Each row is a point on a landscape with many valleys, with its height.
A ball rolls from a point to the lowest of its 2 nearest points, and stops where none of them is lower. Distance is the straight distance between rows; heights are no part of it.
j120: -18,-6,-3,-8,36,24,-29,15,1,20,32,-26,-15,-12,-8,9,-40,2,7,-28  height 254
j733: 27,26,-13,45,-5,-32,-11,-42,52,-4,-2,9,-21,-1,-2,-9,16,32,-1,27  height 503
j715: -23,-14,-5,-30,-5,-20,17,24,-21,9,-4,0,1,10,-14,-4,28,-37,-8,11  height 608
j529: 21,4,31,-1,-23,3,4,4,-18,0,-29,-32,16,9,53,-16,-59,6,-8,-35  height 230
j833: -34,-31,-3,-39,-30,-31,38,-9,-56,-11,13,37,35,-15,29,-25,31,-12,-33,12  height 186
j138: 13,37,0,17,18,12,-22,-13,32,20,2,-10,-13,-15,9,16,4,12,9,16  height 505
j376: 13,1,-32,43,11,-13,-55,-13,47,8,-14,-13,-15,-9,-1,16,-28,26,11,4  height 163
j304: -2,-16,30,-19,-40,15,43,-29,-38,-14,-2,34,23,4,34,-14,6,13,-12,9  height 357
j178: 17,35,-29,35,21,6,9,-45,1,-12,16,-5,21,-3,-22,-13,71,-22,-18,-29  height 359
j527: 3,-24,-19,4,37,12,-12,26,35,11,37,-41,-22,-8,-22,-1,-57,21,-13,-51  height 155
j543: 3,-27,-43,46,1,-11,-42,9,33,-1,-3,5,-30,-14,-18,23,-3,-13,18,13  height 414
j36: 10,32,-17,39,29,-13,2,-8,50,26,16,-18,-24,-14,15,8,-2,8,-1,26  height 519
j539: 13,11,19,-24,8,30,1,5,-12,20,11,-23,1,2,31,-8,-62,20,-19,-45  height 372
j430: -13,-22,7,-38,-41,0,32,-14,-54,-14,5,43,21,-6,3,-1,22,8,-26,11  height 289
j847: 7,17,15,11,31,-16,34,1,15,-15,9,-37,-14,9,2,-12,-14,-14,21,16  height 499
j865: -40,-49,24,-36,-14,-24,16,45,-15,-5,-2,6,39,28,-6,-6,-38,8,-15,0  height 215
j924: 10,20,-38,48,7,-18,5,-31,42,0,10,3,-21,-9,-11,-5,42,6,7,30  height 521
j592: 5,-9,26,-6,3,-8,36,14,-1,-19,1,-22,-11,13,-3,-17,-28,-7,9,6  height 476
j112: -9,-5,-3,15,18,8,-7,-6,15,-9,7,1,-23,-14,-17,9,0,-2,25,16  height 340
j533: 12,20,-18,28,-5,-3,-25,-31,12,-14,-27,-13,-11,-2,-21,-8,29,15,30,-3  height 520
j994: -14,-21,2,-2,2,20,-6,15,-11,-9,-15,-7,-9,-10,-18,21,-14,-6,20,-2  height 378
j535: 6,2,-33,27,30,13,-46,13,32,43,29,-4,-34,-22,0,18,-23,-13,-7,-1  height 314
j671: -8,3,-9,2,-1,26,17,-38,-38,-19,16,22,26,-10,-19,2,68,-16,-23,-21  height 650
j638: -17,-40,5,-25,-9,-19,14,59,-1,-17,-4,2,21,37,-32,0,-30,1,-11,-3  height 287
j683: 25,4,-26,25,-9,-12,-40,16,25,4,-30,-22,-17,-2,-6,18,-7,9,12,-10  height 247
j546: 15,14,9,2,19,22,-20,-4,13,11,0,-48,-7,-14,7,-4,-49,26,7,-23  height 266
j426: -1,-19,27,-11,-25,2,14,15,-29,-5,-16,-8,22,-3,72,-12,-53,4,-22,-24  height 351
j189: 9,10,-9,13,27,6,-8,2,36,15,22,-48,-29,-13,-10,-1,-52,19,13,-23  height 216
j855: 28,13,-28,13,13,4,-38,22,18,32,-4,-22,-21,-10,5,31,-7,-17,0,-5  height 307
j359: 24,42,-1,40,0,-30,-23,-34,39,-3,-20,-10,-2,0,5,-20,26,59,23,15  height 484
j305: 17,24,22,11,-12,-3,-23,-5,-10,-16,-48,-29,8,6,1,-24,-5,38,37,-17  height 438
j522: 26,37,23,19,-5,3,14,-28,22,-9,1,-7,-14,16,2,-7,0,28,23,24  height 529
j916: -8,16,20,-15,4,22,-5,-5,-25,0,-29,-21,8,-17,27,-6,4,-11,10,-2  height 494
j768: 19,8,29,-5,-41,-8,-11,-19,-32,-14,-41,0,22,13,22,-21,0,36,21,-19  height 396
j569: 11,29,12,22,24,-8,32,-13,32,-7,13,-12,-19,6,-7,-7,12,11,20,30  height 515
j523: -22,-8,5,-16,6,-5,17,0,-39,8,3,14,10,2,-28,-1,50,-27,-5,9  height 620
j760: -30,-25,-29,29,43,-15,-43,20,42,33,52,-4,-23,5,-24,-3,-23,-22,2,16  height 232
j620: 19,9,-31,22,-1,13,-25,-14,8,15,-3,10,-22,-13,-7,14,47,-19,5,16  height 224
j472: -13,-7,21,-33,20,24,-7,17,-23,14,18,-17,-7,-9,16,4,-52,-10,-7,-26  height 313
j594: 37,18,13,-5,-24,9,3,-17,19,-9,8,40,-12,25,9,18,-16,19,-2,13  height 566
j611: -1,3,-18,8,1,44,-5,-43,-19,-16,16,33,14,-7,-20,20,72,-3,1,-14  height 663
j558: -3,-3,-21,-10,-13,-10,29,-27,-8,-37,19,29,-5,10,-38,6,37,-19,-4,-3  height 586
j912: 4,20,-1,16,28,23,12,-30,8,-6,12,2,-2,-3,-19,-4,66,-17,1,1  height 404
j748: -39,2,28,-53,17,-2,20,28,-17,21,19,28,13,25,-12,1,-5,-11,-6,16  height 374
j993: 10,27,11,-5,8,32,-25,-11,-1,21,-20,-15,-1,-27,5,16,8,-10,15,-1  height 486
j425: 29,19,-6,-9,-30,-10,8,6,-11,-10,-32,-1,-3,1,1,4,2,-2,-2,-10  height 568
j827: 12,14,-8,-5,16,-9,-4,18,31,12,22,2,-17,8,-5,13,-22,-18,-10,12  height 220
j534: -20,-37,17,-13,-7,31,-4,11,-30,-8,-26,-21,13,-26,20,0,-40,13,-4,-7  height 463
j672: 35,29,-25,-15,-19,3,1,-6,-21,12,-19,5,8,-4,5,13,53,-24,-26,-21  height 630
j486: 23,36,5,7,-15,-5,-32,-29,7,-10,-32,5,3,13,-5,-5,38,35,24,-7  height 502
j462: -40,-30,9,-44,-22,-45,22,46,-31,6,-4,27,42,16,14,-12,-28,-6,-30,6  height 288
j776: 27,19,36,-21,-14,29,-4,-8,-15,16,-1,0,3,6,32,-1,-43,23,-13,-20  height 417
j134: 12,-12,-21,47,15,6,-27,13,56,-16,-10,-34,-10,-11,-18,11,-43,23,13,-1  height 248
j279: -7,14,15,-5,20,28,36,-28,-16,-13,0,-1,9,-7,4,-10,59,-21,5,-3  height 431
j576: -10,-9,47,-17,7,17,34,8,-20,-10,-2,-1,-8,9,10,-7,-28,-9,1,3  height 450
j372: -22,-51,9,-21,-23,4,29,9,-32,-28,-25,-8,7,-10,-6,-5,-15,-5,5,4  height 510
j350: 5,17,-24,58,33,-21,-11,-16,48,27,22,0,-21,-22,1,1,23,-10,-4,48  height 533
j85: 19,14,0,-33,-27,2,19,5,-24,14,-12,16,7,-3,27,8,22,-19,-35,0  height 609
j687: 13,7,-13,-3,8,-3,-3,8,10,17,11,17,-15,-2,4,22,22,-34,1,9  height 128
j378: -7,-3,-24,38,41,-1,-43,13,26,37,38,-3,-24,-9,-10,6,-3,-21,6,27  height 276
j236: 21,37,16,24,7,-18,-22,-14,22,-4,-28,-37,-3,-2,-1,-11,-5,45,41,7  height 464
j697: -48,-11,30,-55,-14,-28,21,21,-27,16,8,30,32,30,11,-16,-7,-14,-23,15  height 336
j642: -59,-44,-17,-33,-28,-39,37,15,-44,-24,-10,13,36,-15,18,-20,13,-16,-15,11  height 286
j880: -14,7,1,-32,13,-24,7,23,26,15,31,34,1,37,-23,3,25,-20,-6,14  height 335
j762: -5,-37,-11,-5,5,-24,-4,49,27,-15,4,0,-5,25,-35,13,-26,-5,4,-3  height 342
j14: -41,-20,-7,16,43,-29,-20,20,39,21,43,3,-12,19,-42,-10,-34,-3,5,17  height 273
j487: 42,42,-23,11,-5,-10,3,-9,16,12,-6,5,2,5,10,15,43,-7,-14,-15  height 646
j31: 47,35,6,12,-11,-10,20,-22,31,-8,5,20,-13,29,13,7,13,24,7,8  height 545
j766: 2,-38,-33,28,3,-20,-14,28,34,-9,3,-3,-22,10,-36,19,-21,-4,16,9  height 379
j836: 23,36,4,-6,-15,16,-22,-26,-1,10,-26,21,13,6,6,12,41,19,1,-5  height 483
j232: -27,-24,-9,13,49,21,-19,18,26,12,41,-26,-22,-12,-32,-4,-59,4,10,-27  height 209
j213: -23,-16,-3,10,34,-9,-3,12,25,7,28,6,-19,11,-33,-1,-13,-7,26,23  height 306
j560: -39,-45,6,-25,-34,-16,25,37,-32,-17,-13,13,29,-35,43,-15,-22,0,-27,16  height 422
j42: -24,1,13,-33,14,3,-14,21,1,28,24,37,4,18,-23,13,25,-13,2,20  height 370
j731: 3,6,15,-29,7,-18,22,29,14,5,24,15,-10,31,-15,10,-13,-18,-2,7  height 285
j100: -27,-12,-10,-4,12,13,10,-15,-34,-6,28,25,15,4,-37,-7,78,-38,-12,-6  height 634
j526: -3,1,-36,45,23,-21,10,-22,19,-13,36,15,-16,-1,-31,-20,56,-18,4,22  height 542
j779: 0,-5,5,-31,-21,-7,13,20,-27,6,-17,7,5,-4,11,7,2,-26,-8,0  height 591
j366: 28,30,29,-25,-12,29,-16,-19,-6,14,-22,12,8,-1,29,7,-1,18,-2,-7  height 454
j844: 3,-26,-2,0,-35,-6,11,1,-26,-32,-31,-7,3,-5,-7,18,1,1,-2,-17  height 541
j601: -8,0,-36,17,2,-15,7,-18,6,-25,37,20,-6,17,-57,-10,52,-23,-2,-4  height 565
j872: 17,4,4,-11,-18,3,37,-25,-21,-30,1,26,-7,14,-9,-2,28,1,-6,-5  height 603
j109: -13,6,21,-9,-1,20,33,-20,-38,-10,-22,-7,15,-16,24,-24,37,-24,7,3  height 459
j343: 20,29,-48,42,8,2,-18,-31,7,5,11,4,-4,0,-11,-5,64,-13,-6,-7  height 298
j39: -2,-15,31,-10,-22,43,-13,-1,-28,-2,-29,-9,21,-8,31,2,-62,37,-6,-28  height 401
j796: -5,-14,49,-16,-18,19,28,-12,-27,-5,7,20,13,1,33,-7,-33,10,0,6  height 412
j165: -43,-42,-14,-38,-36,-26,10,28,-47,2,-15,17,33,-29,22,-8,-1,-18,-32,8  height 354
j897: -20,-37,13,-7,-42,-8,21,15,-28,-19,-16,2,27,-17,61,-7,-32,-6,-23,-2  height 439
j431: 15,-4,28,9,-44,-9,-12,4,-28,-7,-48,-17,27,17,46,-31,-31,24,7,-18  height 341
j977: 11,5,11,-13,-8,22,-31,1,-5,8,-34,-23,7,-12,13,17,-46,34,7,-24  height 331
j643: -14,-34,2,1,4,45,-13,19,-10,-25,-21,-28,1,-15,-12,15,-39,9,13,-11  height 421

For each start below, name the point where the ball stops.
j601: j529
j872: j527
j279: j687
j486: j527
j594: j833
j643: j760
j611: j687
j31: j833

Call two points neighbours if one is among the 2 nearest of the other. Go from one point of each pair to the other, from neighbour to neighbour, staying as low as possible. Name the highest point that can't be avoided.
j993, j687: j916
j529, j833: j897
j687, j865: j748
j760, j376: j535
